Points on a hilly landscape, in no order, each with its height.
A ball rolls from a point to whichever of its 2 nearest points has the largest drop for the distance, and stops where none of them is lower. Distance is the straight distance between rows; heights are no part of it.
zoz: [ 39  -5   3 -18  10  30  -1  30  -3  -2  13 -43  15 -15  19 -30 -16  -3
   3 -30  18   2  19   6]  h=287
bod: [ 36 -14 -28 -11 -27  13  -5  -4 -24 -11  22 -40 -29 -10   6 -58 -24  -2
  11 -31  26  21  25  13]  h=453
banor: [-16 -17  -5  -9  20  -7  19 -19  -2   1   7  40  -3 -33   8  -3   2   8
 -18 -14 -12   8 -34  23]  h=684
Tiri: [-16  14  -8  22   2 -13  12   3 -10   0 -19  -6   2   1 -34  15 -11  12
  -4  -8   1   1  11 -27]  h=105
Riv: [-27  29   7  -4  12 -26 -21  -8 -18 -23 -18  12 -17 -15 -14  31  18  17
  15  27  -9  -3 -42  -7]  h=624
semu: [-30  32   4   1   7 -23 -16   6 -11   1  11  39 -11  -9 -19  22  30   6
  -6  36   8  -8 -22   3]  h=616
dilil: [ 56  37  13 -11   4 -23 -10  13 -50 -28  12   8   6  26  13   9  17  -8
  12  30 -36   1  12  -1]  h=72
siv: [  5   0   0  13  -1  37  29  23  13  12 -14  -1  -6  -9  -5   4  -6  14
  -6 -10   7  -5  -7 -11]  h=354
melu: [ -6   6 -12 -42  19 -19   1  -1   7   6 -18   8   5 -14   5  29  12  -6
 -10  20 -15   0 -25  -1]  h=183
pizuz: [ 23 -10 -19 -12  -7  46 -17  32  10 -10  19 -31  -6 -10  22 -30 -25   5
  11  -8  20  -9  29  15]  h=327
pog: [-12   7 -11 -22  12   4  -9  13  43  14  38  19  17 -31   4   2   9  10
   1   8  13   1 -10  11]  h=149
teted: [ 31 -20 -27 -10 -29   8  14  14  10  -1   0 -12 -12   0 -10 -19 -15  -3
  13 -11  11  17  25   2]  h=490
nog: [ 10   1 -31  -3   3   0  18  -8  25  20 -14   6   8  -1  -2   6 -14 -22
  -4  12 -23 -23 -12  -7]  h=207
tasa: [-38  -6 -12 -13  20  -6 -10  -4   8  22   8  28   4  13  24   9  31   8
 -14  -7 -13   1   7  41]  h=180
gak: [  2 -10   2  29  -1  30  24   7  27   9   8   7   0 -19 -22   4 -20  15
  17   5   9 -13 -19  -3]  h=389
Zefa: [ 46  -1  13  10  22 -30  30  -4 -21 -17  16  -2  18  39  -1   5  23 -16
 -27   6 -19   2  13  -5]  h=221
sug: [ 22  -9 -15  21 -15  13  19 -29  -1  -7 -50 -13 -24  32 -29 -17 -12  15
  27  -3   1  -9   2  -9]  h=465
dovo: [  2 -18   2  -9   6  -7  27  13  10   7  33   1  10  -8  12  13  -1 -16
 -20  -5   6   3 -27  25]  h=390
zani: [ -6 -23   2  16 -38  32 -33   0  30   1  -3 -26 -16 -11  -3 -13 -22  10
   9  -6  22  20  28 -18]  h=315
zof: [ 30 -11  -3   0  -9   2   4  -4  -6   7 -31 -16   9  25 -18   3  -9 -16
  -5  -1  11  30  15 -19]  h=257
Renob: [  0  -7   2  -3  -6  33  12  14   5  17   1  15   0 -10  10   4  13  22
 -27 -18  -1   8 -12 -23]  h=324
Gopo: [ 32 -26  -9 -17 -27  18   1  -7 -16 -13  19 -23 -28 -11  -3 -50  -2  14
   1 -25  41   7   5  23]  h=471
talu: [ -9 -11   1  13 -27  -8  14   7 -10   9  -1   8  -5  -1   0  -8  10 -13
  -2 -21  -6   4  14 -12]  h=442
gor: [-45   0 -11  -9  23 -26 -17 -21   7   4   3  15  -3 -14 -12  30 -19   4
  10  11  29  25  -2  32]  h=571
supi: [ -2   3   4   5  15 -24  11  12  -9 -15 -14 -21  27  25 -14   7  -8  -3
 -15 -11  -1 -20 -22  -3]  h=258
mas: [ -9   0   2  22 -25  19 -10 -19  60  27  -1 -39 -18   0   9  -8 -43  20
  12  -5   8  -2  12 -14]  h=366
balas: [ 11  -2  -8 -20  -2 -18  14   8   1   4  45   6  12 -15  22  19   9  -7
 -37  -1   8  -3   9   5]  h=397
sepov: [ 63  24   8 -19  -1 -18 -37   7 -45 -41   2   2  -9  42  -6   8  19 -13
  14  17 -41 -11  25  17]  h=143
Fifo: [-16 -15  -1  10   7  15   0  29  16  18  19 -13  12 -15  10   0 -21  -3
   6   1  20  38 -18  10]  h=236
guro: [-29   0  -7   5  16 -11 -16 -34   9  -5 -25  33 -14 -11  -5 -11   4   7
   8  18  -5  16 -41  -5]  h=704
Buzi: [ 44 -36 -22 -19 -32   1  21  -1  -8 -11  23  -1  -6  -4  -6 -37   2 -18
  -3  -5  15  29  28   5]  h=514
Vefa: [-15 -16  16  -4  25  -9  16  11   9  10  -2  29   5 -25   7 -18   8  -1
  -3  -1  -1  -5 -11  26]  h=675
pup: [  6  11  -4 -22  -2   8 -17  -8  14  -3  19  26  14   2  -7  12   8 -16
 -20  -5 -10 -29  30 -12]  h=361
biz: [-17  -9  19  15  16  -5   3  -6  -7  32  -7   6  20  11  11  11   4 -21
   2   9  19  21 -14  12]  h=362
zur: [ 13  -2   0  17 -19  -2  25  13 -26  -8  12  -6   4  -3 -13 -26 -26  -9
   9 -33  18  -1  34   7]  h=533
Fegar: [-27  12  15 -15  14 -29   1 -10   1 -19   0  29  11  -1  -3  -3  32  18
  -7 -12 -12 -26 -16  -1]  h=655
mifiv: [-17 -14  -7 -12  27 -23   0   9  -3   6   8  12   4  24  25  29  36   0
 -18   0 -35  -3   2  25]  h=216
lavi: [-30  -8  -7  -9  12   5 -15  -2   7   8  16  28   5   9  10  11  16   4
 -22   7   5  -3  -6   5]  h=136
Pelir: [ 10   9 -26  -6 -18  -1   4  16   7   1  -3  -2   6   0 -19  28 -11 -13
  -2   9  12 -25  32  -7]  h=339
pib: [ 22  -3  -4  -2 -18  40  11   1  10   5 -24 -23 -22 -17 -20 -10 -33  22
   1 -11  33  -8  35  -2]  h=577
zem: [ -2   0  -1 -29   5   1  14  14 -11  18  38   1  -2 -45  38  -8  11  -8
 -32   0   3  23  14  -3]  h=418
Tozik: [  0  -6   3   9 -13   9   1  23 -12 -17  19 -32   5 -26  -1 -34 -36  -7
  17 -14  31  -8  20   0]  h=551
Kavev: [ -7  23 -20  -1  31   9 -12   3 -17 -13 -16  15   9  17   4  15  10  25
   4   6 -31  -3 -40 -20]  h=371
duk: [ 17  -4 -12   2 -16  31  -9  -5  -6 -11 -39  -5 -20  20 -45   8   7  20
   8  -3  24 -19  32  -2]  h=553
feseb: [ -1  23 -19 -31  12 -29   0 -23 -16 -12 -20   1 -16 -16  22  34  17   1
  -8  16 -12  11 -46   8]  h=222
Nopot: [-42 -11   6   3   4 -17  -7 -18 -18  -3 -15  10  -3   6   3  23   8  -3
  -6  -6 -32  10 -11 -10]  h=204
zetik: [ 25   2 -13  -1 -24  21  -1   4  -2 -18  36 -25   1 -31   3 -37 -18 -12
  34 -11  28 -34  31   8]  h=566
Manuk: [ 28 -11 -28   1 -23  19   2 -15  39 -14   0 -11   4  12 -37  -4 -27  20
  16  -6  32   1  23 -16]  h=200
tifos: [  3 -10  -5  19 -11  26   8  11 -15   4  35  13   5 -19  14 -25 -23 -18
  -6  -1   6  -7  22  -9]  h=619
Zonid: [ -7 -26   5   0  -3  29 -27  20  27   8  -3 -37   0 -13  42 -34 -33   3
  -3 -23 -10   5  -1   2]  h=380
kelu: [ -2 -16   4  13 -13  12  -8  25 -10 -15  11   9  12  32 -18   0   2  14
  -7 -22  15  17  24  -3]  h=447
Vuso: [  5   8  -4 -18 -30  16  -6  16  27  -6  14   3  10 -14 -15 -28   6  11
  -3 -10  23  -9  16 -28]  h=277
nibi: [ 50 -34  -3 -15 -26  -6  13  -8 -12 -20  11  -4   3  26  -9 -20  12 -24
 -25  -1  13   5  19  11]  h=536
gepop: [ 10 -15 -13   0 -30   1  11  14  21  12  12  -9 -15 -29  17 -12   2 -10
  15 -19 -15  18  21 -16]  h=466
Diro: [ -6  -4  18  18  -2  34 -15  11  -6 -13 -18   1   8  35 -17  14  10  20
   4 -11   6 -11   9 -10]  h=423
vig: [ -4  48   4 -10  14 -34 -35  -1  -8  -1  -2  20  13  18  -4  10  10 -13
  11  30 -18 -34  -6  -7]  h=430
negi: [-17 -12   5  40  -6   8   5  14  17  21  -1 -20  -9  -2   1 -11 -41  11
  20 -16   5  24 -12   5]  h=300
zubu: [ 28 -15 -11   2 -36  -5  -4  21 -12   8   6 -43 -35  -9  20 -58 -32 -12
  -3 -14   7  20  27   8]  h=433
fovad: [ 21 -18 -11 -25 -30  -4 -12 -12 -23  -8 -28   8 -14   9 -25 -39  -3   3
   3  -1  28 -15  24  24]  h=614
rinak: [ 18 -17   3 -15 -33  29 -26   3  15 -22  19 -38   6 -32  24 -28 -21 -18
  31  -2  27 -17  21 -17]  h=579
mar: [ 17  -3 -12  20 -16  38   1  10  21  -2  13 -43 -29 -16   0 -36 -35  12
  35   1  18  -1   6 -11]  h=340
pevez: [  5 -23  -8   6 -10  39  -5  29  13  -2  15 -26 -11 -13  30 -40 -33  -1
  -5  -8  -9 -18   3   4]  h=357
Sida: [-18  27 -10   4  14  -9   7 -22   1   5 -31 -18 -28 -11  -4  33  12  34
  27   4 -26 -20 -45 -12]  h=323
Bave: [ -2  10  33 -17   6   1 -26   3   4  -4  19  31  15  -9  -3  16   4 -32
 -17 -11  -5 -35  20  19]  h=383
muzi: [-22   5  26  -4  15 -16 -24 -12 -14 -29 -13  23  20   1 -11  13  24   6
  25  -9 -40 -18 -10 -10]  h=646
soge: [  2  -5  21 -20  19 -24  -6  14  -7 -17  11   9   5  19  -2  23  39   4
 -30  21 -18  12 -31   8]  h=239
gup: [-32   4 -11   5  21 -23   5 -26  11  29 -18 -16   6 -12  -7  19 -23  10
  -4   0  20  19 -13   7]  h=584
duruv: [-10  10 -22   1  33 -25  -1 -19 -10   3   3  27  -4   5 -16  34   7  -4
  31  26 -16  20 -28  21]  h=479
vosa: [-35  -3  -4   0 -19   5 -13  19  19   9   2   2   2  -4   1  -2  -3  20
 -12  16  21   2 -11  -3]  h=188
Mig: [-31   3   3   0   4 -14   6   9  -8   6  10  -6   6 -26  24  10  -6   3
  11 -23  26   8 -31  28]  h=280
Ner: [ 19  -5   5  36 -23  20  11   2  26  21 -14 -29  -9  12  -9 -18 -37  -6
  12 -27  10  19  -3 -10]  h=350
nokub: [ 13   5  -8   2  -8   3  19  13   8  20 -17 -15  15   4 -30   0 -14   7
   3  -9  22  19  31 -25]  h=189
Gulon: [-34   1   3  18  12  -1   8 -32  14  -5 -22  11 -20 -22 -23   7  -7  28
  -2  14  -5   8 -49 -16]  h=711
ripaf: [  8  -6   4   6  18  29  -7  20  22  27  28 -22  11 -20   9 -33 -23   5
  19  -4  -5  42 -22   3]  h=152
lus: [ -1 -23   7  -8  -4 -11 -15  -2  11  -7 -20   9  21  19  -2   4  14 -32
  11  -3 -25  -3  16  -7]  h=364
gik: [-14   3   8 -17   9  25 -11   6  15  13  30  41   8 -13  25   8  24  12
 -12  -4  26   6 -22  23]  h=66
zus: [-23  10   0  11 -17  -4   6  33 -15 -11  23  25   7  -6 -14  11   8 -16
 -11  17  10 -23   9   0]  h=597
gam: [  0  10   1   9 -13  -5  10  20 -20 -18   8  22   5  11 -17 -24   0 -11
 -24   7  10 -27  26  -1]  h=586
veb: [-37 -17  12  14 -11 -16  -9 -12  13   3 -12  -4  -6  -2   2  10   3  -5
  15 -15  -8   9 -24  -4]  h=242
big: [ -3   7  -4   4 -14  -5  20  30   0  34   9 -27 -13 -16  28 -21 -15  -8
 -22   3  12  21  -4  -5]  h=384
goti: [ 24  13   7  -5   9  -8   6   0 -22 -13  -2  18   9   8   1   8  13 -28
 -36   2 -18 -19  -3 -23]  h=244
rezo: [ 16   4  -5  -2 -41  11 -11   6  10 -25   5  30   1  -2 -35  -9  15  -2
 -14   3  22 -11  23 -38]  h=247
tema: [-24   0  -2   8  -7 -11   1 -12  34  29  -6   0  -6 -14   8  12   3   6
  15 -12  -9 -10   4  -5]  h=281
vob: [-13  21  14   3   0 -15   2   9 -20 -13  24  31  -2  10  -8  25  24 -24
 -12  27  -4 -10  -9  26]  h=607
zadun: [ -4 -11  -6  -4   3   4 -23 -17  -6  -1  -9  32   5  26  19  20  26 -17
 -11   6 -40   2  16 -10]  h=334
muge: [ 28   8 -11  17 -18  16  32 -32  16  -8 -15 -11 -15  19 -34  -2  -3   9
  41  -4  34 -24  20 -13]  h=495
tabug: [ 16 -16   6   2 -54  21 -10 -11  13 -18  -6 -39 -13 -11   8 -36 -24  -9
  31 -24  38 -14  11   7]  h=591
rega: [-13  18   5  -5  24  -7 -30  -8 -54 -36  10   7   5   7  19  13  -4  15
   0  22 -34 -15 -29  -9]  h=331
ket: [ 28  -6  -2 -17 -20   1   5  23  -7   0  21   6   5   5   5  22  -2 -20
 -20   1  11   1  40   9]  h=370
Kipus: [  0  -9  11 -11   5  -5  20  24   4   8  11  12   4  11   6   8  42  15
 -43  -5  -3  17 -17  -9]  h=285
ravu: [  4  -5  37  -9   3 -21 -15   3  -9 -13  -3  32  16 -14 -13  21   7 -38
  -4   9 -19 -23  -7   2]  h=406
Nade: [-31  20   6  15   4  -5  -7  -6  11  41   6 -17   1 -49   8 -12 -29  17
  25   5  21  16  12  -4]  h=605
mez: [ 37  -5   1  -6 -19  22   1 -24  14  -2 -18   0   5  15 -22  -9  -1  -7
  28 -23  32 -21  31   6]  h=489
dovut: [-20  24  -5  -2  44   6 -25 -15 -27 -10  -6  32  -7   2   3  10   9  25
 -12  20 -16 -12 -30   3]  h=351
Nata: [ -1  24 -21 -12  32 -24  -8 -15 -28   7 -27 -14  -3 -14   5  27  -5  14
   3  17 -17  20 -43 -15]  h=255
botis: [ 12 -10   2  24 -20  25  10 -11  42   3 -13 -32 -12  10 -36  14 -29  11
  23  13  25   6  23 -21]  h=266
nir: [-20   4   5  -4   8 -30  25 -17 -11  16   1  -3   4  -7  25  10  11  -8
  -7 -30   3  16 -26  37]  h=318
mil: [  8   3   0   3  23  12 -15  19 -14 -20 -22  -2   5  35  -1  16  16  16
   7 -12 -23   1  -9  -6]  h=398
luzem: [ -4  11   8  31  19   9  28  -7  -4  -1 -16  19   1 -11 -24  14  -9   7
  18  12  -8 -19 -34 -16]  h=427
peduz: [ 27 -19  -8  -5   0   4  40  12   7  -6  20   9  19  13   5   0   8 -14
 -13 -15 -10  -7 -17   0]  h=346
pabo: [ -5   1   2   9   8  -4  -7  25  -7  12  47 -46  -9  -4  45 -34   3  -1
   7  -8  -5  31   4   9]  h=431
tuzu: [ 45  20  10  10   6 -29   6   1 -46 -18  24  11  -5  32  -4  15  32 -11
 -17  24 -41   8  20  -5]  h=144
tibil: [ 16  12  -3  -1  11 -13   8  -2 -25   6 -41 -18   3  10  -3   9  -2  -6
  -8  16 -21  12 -40 -29]  h=296
gimu: [  5   4   3  11  32 -11 -20 -12  -4  -2   5  41  14  16 -23  19   0 -10
  27  25 -44   4  -8   7]  h=503
futed: [ -5  -3  30   8  -3  10   3  17 -13  23   7  -1  17  -1  26  -8  -2 -17
 -10   5  21   9  10  13]  h=394
nomu: [ 17   0   5  -3  23  28  -3  38   8   9  20 -24  12 -33  21 -34 -15  10
   8  -4  -5  22   8   1]  h=227
Seb: [ 33 -14  -3  -9  11  -2  18   4  -4 -27  15   3  29  42  -9   8   8 -15
 -33 -14 -18  -2  12   2]  h=288
gugof: [ -7  17   1   6  20 -20 -10  14 -40 -38  -3   0  28  14  -6   8  -6  -7
   2   1 -26 -19 -23 -13]  h=304
Berev: [ 13 -19  13  -4 -20  -5   3  11  -5 -33  21  23  10  11 -10 -38   2 -17
 -19 -13  17 -21  29  13]  h=572
gune: [-27  -7  14  17  23  -1  18 -39  45  15 -14  -7 -26 -10 -19  15 -19  29
   8  21  -5  -3 -25 -10]  h=719
seli: [-15   7  -3 -16  14   3   4 -27  33  22 -31 -22   4  -7 -14  35 -12  17
 -11  -2   6  11 -22 -14]  h=596
Molep: [ 29  -2   1  -7  -7  17   8  -4  11   7 -18  30  20  14  -1   0  14 -13
   6 -25   6  -9  21  -7]  h=458
betep: [-37  19  -1  10  26 -18  -3 -12 -27   2 -13   2   3  -5 -20  35   4  18
   8  -8 -12   8  -3  -4]  h=164
Kuzoz: [-17   5   6  19  17  16  26 -29  36  17 -21  -5 -12 -18 -16   4 -28  27
  -1  21 -17 -29  -1 -15]  h=726
lamit: [  5   8  -7  12 -19  -5 -12  29   0  21  26 -45 -22 -11  40 -48 -18 -15
  -3  -6  -2  24   6 -10]  h=409
kob: [-44  12   6   4   4 -12  -7 -37  24  28  -8  -8  -4 -30   8   7 -11  18
  10   2  36  16  -9   4]  h=595
gotun: [-37 -16  -7  -2  15   2   7   3   8  22  18  13   3   9  27 -12  19  16
  -1 -19  -6  31 -14  36]  h=228
Nagu: [-10  27 -16  -6  22 -32  -1 -49  -5 -11 -28 -12 -24 -32 -11  21  -2  24
  23   8 -10  14 -43 -12]  h=292
zizu: [  1   0  13   3  15   5 -10  -8 -37 -12  -8  14   2  39  27  11  19 -15
 -25  11 -47  -4  14  -8]  h=314
fur: [ 15   7 -20   5   4  25   5  -6  -4  12 -25  14  -3  33 -18   7  15   3
  -1  11 -10  12  -7 -36]  h=463
mitid: [ -1   5   7  -4   6 -22 -29 -13 -18 -22 -21 -10   9  -4   7  17   6   8
  48   9 -54 -10 -13 -26]  h=638
Lafad: [ 22 -23  -2  17 -33 -15  29  -1 -30 -11   5 -11 -12  14 -14 -41   2 -17
   3 -24  17   8  40  25]  h=512
sonav: [  9  39  13 -22  16 -28 -14 -12 -33  -7  20  17  -4   5  18  24  39  -6
 -11  25 -28  -6 -22   7]  h=265
ginu: [-11 -23  20 -23  19 -36   7 -18   1  -5   4   5  -9  -2  22  12  26  -7
 -23  -2  28  41 -24  49]  h=181
zitu: [-22  -4  12   1  10  30 -21   1  28  32  -1 -22  11 -18  29 -18 -15  10
   8 -15  14  11   5   4]  h=405
sig: [-22   0  11  17  11 -30  12   3 -18   7 -39 -10 -15   2  -8   6  -8   5
 -19  11 -15  24 -54  -7]  h=338
vumir: [-19  25  -1  18   6  14  15 -31  -3   0 -40 -23  -6   1   4  31   9  30
  26   7 -21 -28 -10 -27]  h=345
sevi: [-16   1  -8  11 -16 -12  13  17  -8 -16  15 -23  19  19  -3  -2 -15 -11
 -22 -20  16 -12 -17  -4]  h=203
vuv: [-11   4   4 -18  37 -36 -21  -8 -18  -7   0  16   2  18   3  21  25  -4
 -14  19   2  30 -45  31]  h=283
rebep: [-14  -5  -5  21 -23  25 -16  13   5   2  13  -6   0 -15  -2 -12  -2  18
  24  -6  19  15  33 -11]  h=286
mati: [  3 -16   3  33 -25  47 -15   1  41   5  -6 -41 -32   1  12 -21 -44  12
  14   2  11  -8  13  -7]  h=343
vize: [ 34 -36  21 -25 -11  12  12  11  -1 -25  10   4   5  22   4 -26   9 -18
 -26  -4   9 -13  29  28]  h=555
zed: [ 11  -7 -27   7   0   5  24  12  19  21  -4   8   2   0   2 -16 -18 -26
 -17  13   1 -12  14  -9]  h=264
sota: [-10   5   3   3   7  20   6  25  -8  17  49   9   7 -26  26 -27   6  19
 -13  12  17  11 -10  17]  h=381
non: [ -9 -13  -3  -3 -14 -10   4  21  -6 -13  11 -11  16  25  10   4   5 -25
 -39  13   9 -10  -3   0]  h=142
motu: [ 20  18  -8   1  -8   4  -9  -2   3 -25   5  29   6  10 -49   4  -8  -9
  -9  14   1  -9  14 -32]  h=199
rif: [ 12 -16   5  -3  -8  31  -1   1  20  -6 -39  -6 -13   5 -20  13 -18  14
  -2  -1  12 -18  34 -10]  h=565
Zake: [-18   6 -14  12  28   0  -4 -17  10  -6 -22  12   4   8 -13  20  -5   4
  33  26 -39 -32  -2 -13]  h=537
Tubed: [ 28   3 -17  15  -6  12   8  -5  -5 -10 -40 -11  -5  37 -11 -11   3   2
  11  -8 -18  -3 -15 -28]  h=435
lafe: [ -8  35  15 -15  13 -28 -34   1 -24 -25  -8   6   3 -13  -7  20  12  32
  38  33 -32 -10 -22 -15]  h=630
kuli: [ 10  -4 -15   0 -33  26  -7   3 -10   3 -35 -20 -19  34   7  -2   3  -9
  -3 -20  30   0  21   6]  h=528
zor: [ 32 -33   9   2 -35  -1  21   9 -21 -13  10 -19 -21  16   5 -56  -1   5
  -3 -35  14   8  14  26]  h=492
bug: [-19  33  11   3  20 -19 -15  -8   6   9 -16   7  21   2 -10  17  11 -10
   8  17  11 -30  -9  -2]  h=449
Vip: [-22   5 -22  23  -3   9  13   7  -6   7  43  18  13 -10  15  -4 -11  -9
  -5   4   5 -13   7   0]  h=609
mizas: [-20   0  16  30   0  10  -8   5  49  36  -5 -34 -27 -20  12 -16 -40  23
  18   2   4  11 -10   1]  h=342
nuzup: [ -9  11  33   5  14 -46  -2  -7 -28  -9  18  21  15  16  -3  17  20 -30
 -23   4 -22  12  30   1]  h=241
laki: [ -7 -19   9  14   3   8  14  25  -5  12  55 -23  -9  -5  49 -23   0   7
 -19 -10 -13  19   6  27]  h=422
Ref: [-12  10 -10 -19   8 -20 -14 -15  19   4  10  35  15 -12 -21  34   4  -8
   4  -7 -12 -13  27   1]  h=337
sep: [ -4  44 -10  -6  19 -14  -4 -35 -37   3  -4  27  -2  -5  18  18  22 -17
  -5  17 -32 -16 -15  -8]  h=237
mak: [-10  21  -4  -3   3 -14  21  -5 -31   4 -13  27  -3  -9  -1  13  16  -7
 -18  10 -20 -19  -3 -16]  h=205
Rel: [ 11  28   5  18  31   4 -13 -26   5  -3   2  27  15   8 -28  15  -1  -8
  29  36 -30 -21   1 -16]  h=521
zadud: [-16  -9  14  12  -3 -17  26  12  -5  20  14 -19 -21 -13  36 -14  -4  -7
 -36   1  12  27 -24  28]  h=355
meva: [ -8   8  -1 -24   8   1   4  -9  24  26  -9   0   6 -18   6  24   5  15
 -16 -16  28  28 -40  -5]  h=610
davun: [ -2  -4   9   0  -5  26  -7  -8  16  20 -14  -1  17   7  17 -14   1   2
   1 -29   7  -9  23 -14]  h=432
Sor: [ 16  28  26   4   2 -10  -6 -10 -33   6  30  38  11  15 -11  18   8 -26
 -42  -9 -11  11  30  -1]  h=278
Kilir: [ 20 -25  -1 -17 -54  -7  -2 -17   1  -3 -21 -12 -18   0  -8 -30  -8 -11
  15 -20  39  -6  19  14]  h=603
bezog: [ -1   5 -19 -21  19   0   1 -25  24  25 -12  18  19   2   5  27  15  -9
  -6   9 -10 -10 -31  -1]  h=130
bima: [ -5  35 -16 -38  27 -50  -6 -28 -38 -18  -1  14 -15  -5  15  24  34  -3
 -15  15  -4   2 -38  21]  h=249
tepup: [-15  -6   8   3  12 -22   0  -2 -16   7 -15   3   0   3  -7  12  -2 -11
  -7  16   8  36 -32  13]  h=326
pep: [  6 -27  -5   8   9  30  22  27   4   0  24 -18   2  13  19 -30 -12   7
  -3  -9 -10   6   5  23]  h=391
Nel: [ 10  -8  -2  -8 -13  -1 -23  18  -8 -21  -8  15  10  32  -5  27  14 -25
  13  15 -17 -23  15   6]  h=393
dupo: [-16  -3  14 -13   8 -30  17 -13 -15   9 -17  14 -21 -18  15  21  27  -7
   7  -8 -14   9 -29  33]  h=348
zer: [-20  -6  -9   5  20 -10  12 -33  -8   6   6  36   2  -9  10  -2  15 -12
   4   7 -21   5 -43  -4]  h=694
fut: [ 15 -16  -6  -5 -35  21 -39  17  16   9 -10 -30  -9   7  10 -32  -4  -1
  14  -5  26  24  41  -9]  h=341
lutez: [ 22  12 -22   4 -14   8  -7 -12  25 -19   1  -1   4  27 -41   6   1  15
  14   8  14   0  18 -23]  h=123
gikol: [ 35  15 -10 -14 -10   9  -3  -9 -14  -7  -7  16   9  42 -11  -6  17   0
  -4 -33  14  -3  31   9]  h=487
lam: [-15   9  -6 -20   8  14  -5   3  57  19  20 -10  19 -36   1  -2 -13  21
  18  10  12  -7   1  -5]  h=206
lizav: [ -7  16  -4   6  43  -9  10 -20   1   6 -18  14  -4  -8 -18  23  -1  13
  19  40  -2 -11 -40  -3]  h=454
Pud: [-42 -11 -10 -15  15 -10 -21 -25  22  -2   1   9  12  -5  -7  40   0  20
  16   2   6  -2  -8  15]  h=560
vubov: [  5   8 -11   4   8  24  -2  20  32   5  25 -34  -8 -48   0 -18 -34  -3
  35  21  13 -11  14 -10]  h=299
madal: [  2  27  -4 -12   9 -17 -30  17 -17 -18  -9  13   0  25 -20  17  12  -3
  12  26 -35 -31  12  -4]  h=414
Rorez: [  7  -6  11  10 -30  13   8  -3  17  -1 -30 -30 -13 -32 -24 -12 -46  23
   0 -13  17 -17  18 -20]  h=588
Vado: [ -1   8  13 -11  42 -38   9 -15 -25  -4   7  11   5  17  17  26  33  -8
 -10  -1 -57  -4   9  28]  h=250
pumiv: [ 12 -25   0  20 -38  -3   6  -3   9  17 -27 -17  -6  23 -12  -5 -17 -25
   7  -4   8  24   8 -23]  h=307
tezib: [ -4 -27  15  16 -27  10  14  16 -14   0  -5  -1  -6   7  21 -31   8 -20
 -12  -5  13   1  29   2]  h=421
bifev: [ 23  -8  -7 -12 -20  25   5 -15 -11  -8 -17 -15   6  31  -4 -20   4   8
 -16 -36  33  14  29  -8]  h=510
baf: [  1 -11  -9 -13 -11  14 -10  19  50   3  10 -13   9 -21  -6  14 -15  10
  21  14  19 -14  16   4]  h=248
Gefu: [ 13   3  34   3   2 -27  -2  15 -36 -23   9  12   6  20 -14  19  33 -18
  -6   3 -30   5  17  -3]  h=201
labar: [-11   5 -12  -3  -7 -10  -1   1  16  10 -14   2  -1  -3 -13  31  11   2
  18  -3 -14 -21  25   3]  h=310
letok: [-14  11   7  13   7  13  24  32  -2  19  28  -6  -9 -38  18 -21   5  25
  -1 -24   9   4 -11  22]  h=353
vazud: [-27  -1  -5   1  22  -6 -18 -29  27 -19 -14   0  10   3  -5  25  -4  13
  25  16 -21 -22 -25   0]  h=549
Ver: [  1  -3   4  28   4  10  24 -19  23   6 -52 -11  -6  -1 -18  -8 -18   2
   7   4 -23 -15  -4 -32]  h=734
Taga: [ -7  -9  24  -7   8 -14   1  -1  -8  -8  24  -1  10  14  19  15  24 -14
 -50  26  -5  13   2  16]  h=197
lapag: [ 17   8  -5  -1 -31  19  -6 -17 -26 -11 -36   2 -20  27 -20   9  15 -10
  11   2  17 -12  25  -7]  h=542
mudo: [ -2 -12   3 -13  -8   9 -12  29  21  -4  26  -5  13  -4   6 -25   4  10
 -12   1  21   8   9  -8]  h=238
puse: [-14 -10  15 -22  13 -17   5   2   8  -2  21   0   6 -22  34   3   9   7
  -6  -3  32  25 -18  58]  h=233
gidol: [-17  -8  10  11  -5 -12  19  29   5  20  15 -15 -26 -35  28 -15 -13  17
  -3 -18   5   8 -42  23]  h=322
Mep: [ 35   1  10  -4  15  -1  -5 -18 -46 -24 -23   3  11  19   0  -2  10 -23
 -17   6 -31  -2  11 -17]  h=284
kide: [-28  -9  20  15   7  -2   7   7  -3   2  -3  37  12  -7 -15 -22  13  14
  -9  -5  -8 -14  -1  -5]  h=665

Call two points neighbours if one is among the 2 nearest of the other. Go from one point of each pair to the other, from neighbour to neighbour, staying as low as possible. Name the highest point that can't be avoided.
mak / non | sig
Tubed / Tiri | fur
Tiri / ripaf | Ner
bezog / mak | sonav
gik / lutez | Vuso

For each start below, name the point where the ball stops.
vig | mak
lafe | tepup
Pud | non
Bave | Tiri
Kilir | gidol
pib | ripaf
Diro | non
Rorez | ripaf
mez | ripaf
gune | tepup
